Points, in no order, along strands that fork, close into loops and pass close to each other.
Points whose rows are less than 84.6 apart are linked; no others are. Some points are linked to none.
j930: | -25 |   0 |  12 |  -8 |  14 |  -4 |  -2 |   8 | -16 |   8 |  14 | -19 |  -1 |  20 |  -3 |  19 |  -6 |   3 | -16 | -21 | -29 | -14 |  14 |  15 |  -7 |   2 | -16 |  -2 | -14 | -14 |
j258: |  31 | -11 |   5 | -40 |  -4 |   3 | -10 | -25 |  -1 | -12 | -21 |  59 |  -9 | -16 |   4 |  -9 |  32 |  -3 | -33 |   8 |  15 |  17 |  -9 | -16 | -16 |   0 |  29 |  20 |  12 | -10 |
j707: |  42 | -18 |   4 |  13 | -11 | -23 |  42 |   1 | -15 | -13 |  23 | -17 |  15 |  23 | -19 | -23 |  10 |   9 | -39 |  14 |  39 |   4 |  -2 |  13 |  47 |  12 |   0 |  36 | -10 |  14 |
j511: | -14 |  -4 |  25 |   2 | -41 |  -4 |   1 |  13 |  39 |   9 | -19 |  12 | -24 |  -9 |  15 | -10 |  18 |  18 | -17 |  34 |  -2 |   8 | -13 |  19 | -23 |  22 |   3 | -19 |  12 |  18 |
j806: | -39 |  -2 |  20 |  21 | -43 |  14 | -12 |  36 |  -2 |  31 |  44 | -32 | -20 |  12 | -16 |  10 | -23 |   0 |  12 |  20 |  -7 |  -2 |   4 |  14 | -22 | -23 | -32 |  25 |  -4 |  42 |
j970: | -15 |  -7 |  37 | -13 | -19 |   2 | -40 |   5 |  -2 |  29 |  39 |   5 | -28 |  14 | -11 |  -1 |  10 |  -3 | -26 |  20 | -13 |  -6 | -12 |   2 | -26 | -21 | -34 |  28 | -25 |   2 |
j769: | -17 |   3 |   2 |  -1 | -35 |  -9 | -12 |  13 |  73 |  13 | -23 |  35 | -33 | -24 |  -7 |  -7 |  16 |  12 |  -3 |  45 |  15 |  -7 | -13 |   8 | -31 |  30 |   1 | -29 |   9 |  16 |
j610: |  33 |  -5 |   2 | -34 |  16 |   6 |   6 | -16 |   8 |  -6 | -28 |  53 |   7 | -38 |  10 |  -1 |  23 |  -9 | -41 |  20 |   5 |   4 |  -4 |   1 |  -2 |   8 |  22 |  -9 |  29 | -17 |
j577: |  13 |  15 | -16 |  18 |   5 |  37 | -18 |  10 |   6 |   6 | -19 |  20 |  -3 | -28 |  21 |   4 | -12 |   2 |  40 |   5 |   1 |  23 |  -3 | -20 |   7 | -21 |  10 | -23 |   6 |  -1 |
j981: |  22 |  15 | -11 |  -9 |  28 | -16 |  28 | -21 | -53 |   1 |   6 | -24 |  13 |  32 |  -2 | -13 |   5 | -16 |  -4 | -25 |  -3 |   1 |  23 |  -3 |  28 |  -2 |  11 |  40 |   5 |  -8 |
j260: | -17 |  -6 |  26 |  -4 |  19 |  12 | -15 |  -2 |  -7 |   1 | -24 |   1 |  10 | -25 |  53 |   4 |   4 |   3 |   6 |  -1 | -29 |  14 | -16 |   8 |  -8 | -19 | -17 | -73 |  13 | -21 |
j656: |  31 | -11 | -33 | -31 |  17 | -30 | -21 | -33 |  16 | -16 | -14 |  41 |  -9 |  -9 |  -2 | -10 |  31 |   7 |  12 |  -9 |  31 |   8 | -19 | -40 |   3 |  31 |  37 |  -1 |   1 | -10 |
j699: | -32 |  20 |   1 |  12 |  13 | -12 |   1 | -16 | -34 |  -8 |   0 | -40 |  15 |   1 |  23 | -11 | -23 | -35 |  68 | -24 | -13 | -13 |  12 | -32 | -16 | -31 |   6 |  -9 |  10 |  -5 |
j850: |  38 |  -7 |  -6 | -21 |  48 | -14 |  27 | -17 |  10 | -11 |  -6 |  15 |  33 | -46 | -10 |   3 |  12 | -22 | -18 |  14 |  -4 | -45 |   5 |  -7 |   0 |  -5 |  19 | -20 |  29 | -14 |
j667: |  34 |  24 | -21 |   8 |  -8 |  19 |  32 | -23 | -16 |   2 | -40 |   3 |  -5 | -21 |  18 | -23 |  -1 | -15 |  26 |  13 |  15 |  22 |   1 | -13 |  19 |   9 |  39 | -10 |  41 |  10 |
j590: |  15 |  -6 |   7 |  -9 |  17 |  18 |  -8 |  -3 |  14 |  -9 | -26 |  22 |  10 | -33 |  37 |   3 |   9 |  17 | -10 |  10 |  -7 |  17 | -11 |   7 |  16 |   2 |  -4 | -57 |  11 | -23 |
j100: |   3 | -38 |  -8 |  15 |  17 | -39 | -19 |  28 |  36 |   2 |  45 |  -9 |  12 | -15 | -20 |  -9 |   9 |  19 |  -9 |   3 |  22 | -21 | -23 | -18 | -12 |  -7 | -52 |  -7 | -35 |  13 |
j287: | -14 |  17 | -11 |   6 |  34 |  -3 |  20 | -11 |  20 | -25 | -14 | -14 |  24 |   7 | -35 |  28 | -26 | -14 |  36 | -52 | -26 | -50 |  24 |  -9 | -34 |   6 |  25 |  -2 |   7 | -15 |
j428: |  12 |   9 | -39 | -13 |  19 | -12 |  10 | -15 |  30 | -14 | -33 |  20 |   1 |  -7 | -24 |  11 |   1 |   4 |   4 |  -1 |  -5 | -29 |   1 |   2 |  -6 |  40 |  45 | -10 |  17 |   1 |
j242: |  22 |   3 | -25 | -13 |   6 |  14 |  23 |   1 |  24 | -19 | -32 |  33 |   2 |   3 | -23 |  17 |   2 |   8 | -24 |   2 |  -4 |  -9 |   9 |  17 |  10 |  44 |  40 |   8 |  24 |  -1 |
j853: |  15 | -15 |  -7 | -10 |  34 | -47 |  -1 | -19 | -39 |   6 |  39 | -23 |  12 |  10 |   7 | -28 |  17 |  -2 |   2 | -15 |  16 |  -2 |  -4 | -19 |  32 | -19 | -22 |  15 | -26 | -18 |
j211: | -49 |  12 |  16 |  26 | -48 |  17 |   0 |  20 |  -7 |  22 |  17 | -36 | -12 |  24 |  -8 |   5 | -33 |  -6 |  30 |  11 | -19 |  -2 |  10 |  16 | -33 |  -9 |   0 |  23 |  14 |  41 |
j521: | -38 |  17 | -12 |  32 | -19 |   3 |   6 | -33 |  10 | -12 | -30 | -21 |  -6 |  -7 |   6 | -10 | -13 | -37 |  76 |   1 | -18 |   3 |  -5 | -15 | -29 | -11 |  40 | -26 |  27 |  16 |
j340: |   2 | -36 |  19 | -46 |   1 | -39 | -21 | -17 |  18 | -20 |  -8 |  34 |   6 |  14 |  -9 |  -7 |  41 |  -5 | -73 |   5 |  -1 |  -9 | -15 |   3 | -16 |  13 |   9 |  28 |   2 | -10 |
j144: |  16 |   7 | -46 | -26 |  25 |  -9 | -21 | -25 |  34 |  -9 | -26 |  35 |  -7 | -14 | -22 |   5 |   9 |   1 |  18 |  -4 |   5 | -27 | -10 | -23 |  -8 |  30 |  40 |  -9 |   9 |  -7 |
j967: | -15 |  14 | -27 |   6 |  30 | -18 | -13 |   4 | -56 |   4 |  41 | -39 |  11 |   4 |   7 |  -7 | -13 | -18 |  37 | -28 |  12 |  -2 |  31 | -19 |  33 | -35 | -36 |  22 | -28 | -13 |
j299: | -22 |  -5 |  27 |   6 |   0 |   6 |   7 |   3 | -31 |   8 | -11 | -36 |   5 |  -7 |  43 |  -8 |  -9 |  -3 |  -1 |   6 | -19 |   3 | -12 |  13 |   9 | -19 | -24 | -46 |  16 |  -3 |
j231: | -40 |   0 | -15 |   9 | -20 | -17 | -13 | -22 |  54 |  -1 | -33 |   0 | -23 | -14 | -12 |  -6 |   7 |  -6 |  37 |  18 |  -7 | -13 | -17 |  12 | -54 |  22 |  17 | -48 |   6 |  21 |
j55: |  20 |  -5 |   4 | -18 | -12 | -10 |  31 |  -4 |  12 | -10 | -20 |  23 |  -4 |  17 | -21 |  -5 |  22 |   2 | -51 |  12 |   4 |  -3 |   1 |  20 |   0 |  38 |  30 |  33 |  22 |  14 |
j181: |   7 | -10 |  -1 | -13 |  13 |   0 |   8 |   4 | -17 |  -7 |   1 |   0 |   7 |  30 |  -4 |  14 |   7 |  12 | -43 | -18 | -17 |   0 |  11 |  21 |  25 |  15 |  -4 |  14 |  -9 | -16 |
j143: | -33 | -10 | -28 |  21 |  -4 |   3 |   9 |  17 |  -1 | -17 | -27 | -27 |   9 |  27 |  11 |  18 | -13 |  39 |  11 | -34 |  -8 |  25 |   4 |  30 |  24 |  31 |   4 | -27 |  -5 |  -4 |
j114: |  16 |  10 | -34 |  21 |   9 |  13 | -25 |  11 |  -9 |  -9 |  33 |   0 |  13 |  26 | -17 |  18 | -18 |  16 |  22 | -37 |  28 |  20 |  23 | -20 |  40 |  -8 | -14 |  42 | -49 | -22 |
j738: | -36 | -17 |  -3 |  28 | -12 |  -5 | -21 |  31 |  10 |   8 |  12 | -26 |   3 | -13 |  22 |   0 |  -8 |  27 |  22 |  -7 |  13 |  19 | -28 |   7 |  -5 | -14 | -43 | -48 | -10 |  16 |
j734: | -23 |   9 | -17 |   3 |   2 |   4 |  -2 |  18 | -38 |  -3 |  28 | -41 |  -1 |  34 |  -4 |  19 | -17 |  14 |  -3 | -34 |   6 |  18 |  27 |  26 |  51 |  18 | -29 |  19 | -27 | -14 |
j510: |  45 |   8 |   6 |   7 |  -3 |   9 |  21 |   6 |  21 |  19 |  -4 |  37 |  -5 | -66 |   6 | -19 |   8 |  -7 |  -6 |  53 |  46 |  10 |  -2 | -12 |  18 | -15 |  -2 | -14 |  22 |   5 |
j709: | -17 |   5 | -20 |   3 |  17 | -15 |   8 | -13 |  27 | -14 | -25 |  -9 |   9 |  -2 | -22 |  14 |  -6 |  -4 |  26 | -12 | -19 | -36 |   1 |  -1 | -32 |  19 |  31 | -24 |   8 |   2 |
j411: |  -8 |  20 |  23 | -13 |  27 |  -3 |  31 | -17 |  -7 | -22 |  -3 | -17 |  21 |  27 | -18 |  20 | -18 | -23 |   7 | -49 | -40 | -47 |  28 |   7 | -26 |  12 |  23 |  17 |   8 | -22 |
j166: | -22 | -14 |  11 |  14 | -16 |  -5 |  -7 |  16 | -17 |  10 |  10 | -33 |  -6 |  -2 |  37 | -11 |  -7 |  17 |  17 |  -2 |   3 |  23 | -21 |   9 |  22 |  -8 | -33 | -38 |  -9 |   5 |
j921: | -31 |   5 | -20 |   7 |  11 |   5 |   3 |  17 | -48 |  -6 |   8 | -42 |  12 |  25 |  18 |  15 | -23 |  10 |  13 | -38 |  -6 |  19 |  25 |  18 |  50 |   6 | -26 | -12 | -13 | -14 |
j310: | -14 |  13 |  20 |   7 |  -6 |   1 | -17 |  -1 |  19 |  16 |   3 |   4 |  -9 | -15 |  -2 |  -4 |  -8 | -19 |  37 |  11 | -18 | -24 | -10 | -26 | -57 | -23 |   5 |  -9 |   8 |  14 |
j524: |   3 | -36 |   7 |   3 |  10 | -53 | -12 |   8 |  13 |  -5 |  36 | -18 |   8 |   1 |   1 | -17 |  20 |  21 | -14 |   2 |  21 | -13 | -27 | -10 |   6 |  10 | -28 |  -3 | -31 |   5 |
j375: |  -8 |   1 | -38 |  23 |  24 |  -8 | -18 |  30 |  -2 |   5 |  53 | -24 |  14 |   3 | -33 |   6 | -15 |   4 |  12 | -20 |  18 | -19 |  19 | -18 |  11 | -35 | -45 |  33 | -43 |  -2 |
j826: | -10 |  11 |  14 |   5 | -13 |  28 | -26 |   2 |   7 |  16 | -12 |  11 | -15 | -15 |  20 |  -2 |  -8 |  -6 |  23 |  10 | -20 |   5 | -10 | -11 | -30 | -21 |   1 | -17 |   5 |   4 |
j717: | -32 |  16 | -32 |  40 | -22 |  20 |  26 | -22 |   5 | -26 | -50 | -20 |   1 |  -4 |   4 |   4 | -20 | -26 |  54 |   4 | -14 |  15 |   4 |  15 |  -8 |   5 |  42 | -40 |  26 |   8 |
j915: | -17 |  -3 |   1 |  -9 |  -5 | -25 | -16 |   0 | -39 |  -3 |  39 | -40 |  -9 |  39 | -15 |   4 |   4 |  11 | -15 | -29 |  14 |  22 |  18 |  23 |  52 |  32 | -37 |  18 | -48 | -19 |
j42: |  22 |  -6 |   6 | -20 |  21 |  15 |  -5 |  -5 |  21 |  -3 | -30 |  49 |  10 | -48 |  22 |   4 |  14 |   1 | -28 |  20 |  -1 |  -1 |  -7 |  -2 |   6 |   1 |   5 | -41 |  23 | -21 |
j703: |  11 |   1 |  -5 |  19 | -17 |  44 |  11 |  45 |  35 |  -2 |  -4 |  20 |   3 |   4 | -24 |  28 | -16 |  28 | -30 |  14 |  -5 |  -1 |  11 |  29 |   1 |  13 |   1 |   9 |  -4 |  17 |
j320: | -39 | -22 |  -1 |  16 |   4 | -26 | -20 |  32 |  15 |  12 |  20 | -32 |  12 | -21 |   6 |  -2 |  -6 |  11 |  12 |  -5 |   3 |  -7 | -24 |  -1 | -31 | -19 | -48 | -43 | -12 |  25 |
j856: |   0 | -18 |  12 |   5 |   7 |  10 | -34 |  18 |  -5 |   8 |  39 |  -1 |  -1 |  -8 |   8 |   9 |  -1 |  14 |  -8 |   1 |  10 |  11 | -16 |  -9 |  22 | -28 | -56 | -14 | -38 | -12 |
j26: |  -6 |   3 |  -7 |   2 |   6 |  -9 |  -5 |   1 |  35 |   4 |  -3 |   2 |  -2 | -10 | -25 |   0 |  -1 |  -4 |  19 |  10 | -15 | -36 |  -3 | -14 | -53 |   1 |  14 |  -4 |   2 |  15 |
j96: |  10 |  36 |  15 |  -4 |   6 |  35 |  30 | -18 | -52 |   5 |  -6 | -10 |   6 |  29 |   0 |  15 | -24 | -36 |  -5 | -24 | -34 |  -7 |  30 |   4 |   6 | -11 |  20 |  38 |  20 | -16 |
j708: |  18 |   0 | -13 |   8 | -19 |  28 |  -7 |  35 |  69 |  -3 |  -5 |  50 |  -6 | -18 | -27 |  24 |  -2 |  21 | -20 |  30 |  20 |  -6 |   4 |   6 |  -5 |  22 |   0 |  -1 |  -3 |  10 |
j377: |   0 |  35 |  39 | -15 |   8 |  22 |  30 | -24 | -30 |  -9 |   0 | -13 |  10 |  28 | -12 |  15 | -21 | -36 |  -1 | -37 | -39 | -28 |  27 |   1 | -13 |  -8 |  17 |  30 |  18 | -24 |
j909: |  19 | -30 |  11 | -14 |  -6 | -56 |  -4 |  -4 |  26 | -11 |  11 |   9 |  -3 |   4 |  -2 | -26 |  38 |  16 | -21 |  11 |  30 |  -2 | -25 | -11 |  -4 |  32 |   3 |  13 | -12 |  11 |
j301: | -36 | -12 |  -3 |  24 |  -2 | -32 |   2 |  13 |  29 |   5 |  -6 | -32 |   3 | -32 |   1 | -19 |   0 |  -4 |  31 |  18 |   7 | -16 | -22 |   2 | -41 | -11 | -15 | -54 |   5 |  30 |
j983: |   2 |  14 |  15 |   0 | -23 |  28 |  -5 |   1 | -26 |  15 |   2 |   1 | -22 |  27 |  12 |  -1 |  -5 |   5 |  -1 |  -5 | -16 |  25 |  -1 |   5 |   6 |   4 |   4 |  22 |  -1 |   3 |
j370: | -28 |  -5 |  24 |   5 | -34 |  11 | -28 |  26 |   9 |  32 |  38 | -14 | -26 |  17 | -11 |   7 |  -4 |  11 |  -7 |  19 | -12 |   0 |  -6 |   8 | -28 | -11 | -28 |  24 | -19 |  23 |
j972: |  23 |  -1 |  -2 |   3 |  29 |   4 |  30 |   9 |  10 |  -7 | -11 |   2 |  21 | -29 | -10 |   7 |  -5 |  -5 | -17 |  14 | -11 | -35 |  11 |   6 |   4 |  -5 |  13 | -12 |  19 |   0 |
j727: |   8 |   6 |  14 |  -4 |  42 | -28 |   6 | -11 | -16 |   0 |  22 | -20 |  22 | -12 |  -5 |  -9 |  -3 | -31 |  19 | -13 | -12 | -45 |   2 | -28 | -23 | -39 |  -7 |   8 |  -2 |  -8 |
j456: | -41 |  -2 | -43 |  24 |   5 |  -3 |   8 |  19 | -28 | -20 | -11 | -40 |  20 |  30 |  17 |  13 | -21 |  27 |  30 | -44 |  -1 |  26 |  13 |  16 |  41 |  14 |  -7 | -21 |  -7 |  -7 |
j449: | -25 |  13 | -28 |  31 | -21 |  16 |  21 |  -5 |  -2 | -12 | -36 | -26 |  -4 |  25 |  -1 |   2 | -17 |   1 |  44 | -10 | -18 |  21 |   6 |  13 |   3 |  18 |  36 | -11 |  19 |  15 |
j129: |  16 |   9 |  30 |   9 | -29 |  48 |   6 |  22 |   6 |  14 |  -8 |  22 |  -6 | -23 |  31 |  -2 |  -7 |  10 | -14 |  32 |   5 |  29 |  -6 |  20 |  15 | -15 | -17 | -17 |   9 |   6 |
j237: |  28 |  24 | -10 |   7 |   9 |  21 |  42 | -14 | -41 |  -3 | -28 | -19 |  12 |   7 |  16 | -17 | -12 | -22 |  17 |  -4 |  -6 |  11 |  14 | -12 |  21 |  -2 |  34 |   4 |  41 |   2 |
j233: |  25 | -32 |  -1 | -33 |  -2 | -48 | -20 | -19 |  32 | -28 |  -4 |  41 |  -2 |  -9 |  -2 | -12 |  43 |   6 | -24 |   3 |  43 |   3 | -26 | -25 |   2 |  35 |  20 |   0 |  -7 |  -6 |
j704: |  -2 | -18 | -14 |  19 |  18 | -26 | -10 |  34 |  15 |  13 |  50 | -23 |  11 |  -8 | -31 |  -1 |  -7 |   5 |  -1 |   4 |  10 | -34 |  -1 | -12 | -18 | -30 | -44 |  19 | -30 |  20 |
j290: |  25 |  -9 |   6 | -37 | -15 |  11 | -16 | -35 | -11 | -13 | -14 |  54 | -17 |  19 |   5 |   2 |  31 |   9 | -21 | -14 |  23 |  42 |  -9 | -17 | -10 |  13 |  32 |  37 |  -2 | -21 |
j766: |  20 |  19 |  16 |  15 | -22 |  42 |  16 |  16 |  24 |  21 | -26 |  33 | -10 | -51 |  19 |  -7 |  -7 |   2 |   2 |  48 |  16 |  19 |  -1 |   9 |   9 | -11 |   0 | -28 |  26 |   7 |
j916: |  22 |  -7 | -10 | -23 |  38 | -35 |   8 | -34 | -42 |  -3 |  19 | -15 |  16 |  24 |  -2 | -19 |  16 | -12 | -19 | -30 |   8 |   2 |  15 |  -6 |  33 |  -6 |  -6 |  36 | -19 | -26 |
j277: |  34 |  -2 | -18 |   5 |  22 |  17 |  37 |  12 |   7 | -15 | -17 |  13 |  21 | -11 | -14 |  13 |  -6 |   6 | -32 |   5 |  -5 | -11 |  15 |  12 |  26 |  22 |  25 |   2 |  18 |   1 |
j628: |  18 | -27 |  18 | -25 | -19 | -21 |   3 |  -5 |  20 | -14 |   3 |  26 |   4 |  14 | -25 |  -8 |  26 |   3 | -78 |  21 |  12 |  -8 |  -4 |  17 |  -4 |  11 |   6 |  51 |  -4 |  12 |
j354: | -22 |  -1 | -13 |  25 |  -9 |  22 |  18 |  15 |   9 | -12 | -30 | -17 |   4 |  14 |   2 |  18 | -17 |  24 |   4 | -15 | -18 |  17 |   6 |  35 |   5 |  19 |  13 | -26 |   7 |   8 |
j429: |   0 |  11 |  27 | -13 | -45 |  37 | -22 |  -8 | -29 |  22 |  17 |  11 | -33 |  34 |   7 |   3 |   0 |   5 |  -8 |   5 |  -3 |  46 |   1 |   6 |  13 |   5 |  -1 |  48 |  -7 |   4 |
j149: |  49 |   9 |   2 |  -6 |  18 |  25 |  36 | -20 | -27 |   8 |  -2 |  21 |  14 | -11 | -23 |  -3 |  -3 | -26 | -29 |  15 |   8 |  -7 |  15 |  -7 |  -1 | -38 |  14 |  49 |  15 |   5 |
j264: |   2 | -12 |  -4 |  -2 |  19 | -39 | -21 |  -6 | -42 |   8 |  52 | -39 |   0 |   2 |  -1 | -23 |   3 |  -4 |  16 | -15 |  28 |   4 |   8 | -17 |  37 | -29 | -49 |  20 | -44 | -16 |
j720: | -37 |  18 |  13 |  11 | -30 |  30 |  -5 |   7 | -17 |  19 |   2 | -20 | -17 |  29 |   5 |  13 | -24 |  -3 |  23 |  -5 | -25 |  11 |  11 |   6 | -13 |  -4 |   6 |  16 |   6 |  16 |
j502: |  -1 |  -6 |  26 | -14 | -23 |  -6 | -11 | -11 | -39 |   6 |  35 | -16 | -24 |  34 | -10 |  -3 |   8 |   4 | -26 |   2 |  13 |  31 |   0 |  14 |  38 |  12 | -35 |  23 | -31 | -11 |
j314: | -21 |  14 | -22 |   9 |  19 | -17 | -15 |  15 | -20 |  12 |  35 | -31 |   1 |  14 |  -5 |   3 | -13 | -10 |  33 | -28 |  -5 | -13 |  20 | -18 |  -5 | -25 | -24 |  27 | -24 |  -2 |
j140: |  33 |  -6 |   7 |   5 | -18 |   6 |   8 |  21 |  43 |   5 |   2 |  45 |  -4 | -34 | -14 |  -8 |  12 |   8 | -23 |  45 |  31 |  -1 |   0 |   1 |   2 |  -1 |  -4 |   3 |   1 |  14 |
j132: |  21 |   5 |  15 |  16 | -29 |  57 |  10 |  42 |  17 |   7 |  -1 |  21 |  -8 |  -2 |   0 |  18 | -15 |  20 | -26 |  20 |   2 |  16 |   9 |  26 |  19 |  -3 |  -5 |   4 |  -2 |  14 |
j580: | -17 |  12 | -31 |  -5 | -32 |  -3 | -18 |  -9 |  69 |  12 | -34 |  35 | -36 | -17 | -16 |   1 |   7 |   7 |  20 |  35 |   8 | -12 | -13 |   7 | -34 |  39 |  22 | -28 |  12 |  11 |
j547: |  20 |  27 |  -7 |  -2 |  14 |  23 |  27 | -18 | -54 |   4 |  -5 | -13 |   7 |  27 |  10 |  -3 |  -9 | -18 |   1 | -23 | -13 |  13 |  22 |  -7 |  26 |  -6 |  18 |  28 |  18 | -14 |
j737: | -41 |  23 | -21 |  30 |   2 |  -1 |   3 | -22 | -11 | -15 | -17 | -33 |  13 |  -2 |   9 |   1 | -27 | -27 |  77 | -21 | -15 |  -4 |   9 | -28 | -25 | -25 |  25 | -14 |  13 |   3 |
j62: |  -8 |   3 |  25 | -12 |  28 | -13 |  -1 |  -5 | -15 |   4 |  15 | -10 |   8 |   3 |  -2 |  10 |   0 | -17 | -12 | -14 | -28 | -37 |   9 |  -4 | -26 | -22 | -16 |   4 |  -5 | -17 |
j395: |  10 | -18 |  34 | -17 | -16 |   0 | -43 |   2 |   5 |  11 |  27 |  32 | -15 |   1 |   4 | -10 |  21 |   6 | -32 |  21 |   8 |   9 | -24 |  -8 | -15 | -23 | -28 |  26 | -23 |  -1 |
j29: | -20 | -14 |  38 |  -1 | -31 |  17 | -18 |  16 | -11 |  14 |   6 |  -6 | -23 |   9 |  34 |   2 |   4 |  22 | -18 |  11 |  -9 |  27 | -22 |  26 |   9 |  10 | -35 | -29 | -11 |   1 |
j573: | -18 |  -9 |  44 |  -4 | -35 |   5 |   1 |  21 |  10 |  16 |  -7 |   1 | -21 |   6 |  21 |  -7 |  10 |  13 | -30 |  24 | -14 |   8 | -15 |  31 | -14 |  12 | -13 | -18 |   3 |  16 |
j66: |  -4 | -14 |  22 | -35 |   7 | -12 | -13 | -15 |  -9 |  -8 |  -3 |  21 |  -4 |  30 |   2 |   9 |  26 |   2 | -56 | -12 | -24 |  -4 |  -6 |  13 |  -5 |  14 |   3 |  21 | -11 | -21 |
j839: | -39 | -10 |  -4 |  16 | -17 | -33 | -11 |  -9 |  37 |   3 | -16 | -19 | -18 |  -7 |  12 | -24 |  14 |   9 |  29 |  13 |  -1 |   3 | -27 |   9 | -43 |  19 |   6 | -45 |   2 |  24 |
j188: |  35 |  -5 |   8 | -17 | -13 |  12 | -19 | -25 | -23 |  -7 |   8 |  38 |  -7 |  26 |   4 |   4 |  13 |  10 | -17 | -12 |  26 |  47 |  -7 | -19 |  18 |  -5 |   9 |  35 | -18 | -20 |
j254: |   3 |  21 |  -2 |   7 |  29 | -13 |   6 | -14 | -43 |   3 |  10 | -29 |  17 |  -4 |  14 | -14 | -19 | -40 |  52 | -15 |  -7 | -21 |  11 | -48 |  -7 | -41 |  11 |  18 |  11 |  -6 |
j90: |  33 | -13 | -23 | -30 |  44 | -31 |  35 | -25 |  19 | -16 | -12 |  21 |  26 | -41 | -29 |  -5 |  15 | -25 | -32 |  22 |  12 | -51 |   0 |  -4 |   1 |  12 |  36 |  -1 |  35 |  -1 |
j674: |  42 |  19 | -22 |  12 |  -5 |  38 |   9 |   1 |  -5 |  -1 | -29 |  24 |   4 | -30 |  21 |  -5 | -10 |   6 |  31 |   9 |  25 |  37 |  -5 | -10 |  36 |   1 |  24 | -23 |  20 |  -5 |
j437: |  26 | -10 |  14 | -11 |  -3 |  11 | -23 |  -8 | -11 |  -1 |  14 |  33 |  -1 |   6 |   0 |   4 |  11 |   9 | -28 |  -5 |  12 |  20 |  -9 | -10 |  16 | -22 | -12 |  26 | -21 | -21 |

A piece is all that can be reached along the links. How many separate loops has the piece of each point below (a circle has one, a figure eight two, a Y none), and how many tips (points with one link)?
j260 => loops 1, tips 1
j737 => loops 2, tips 2
j766 => loops 1, tips 0

How many points has the smallest loop of links through each point below? Write 0 if it is on no loop.
j287 => 13
j166 => 11
j264 => 21
j66 => 0
j703 => 7
j290 => 0
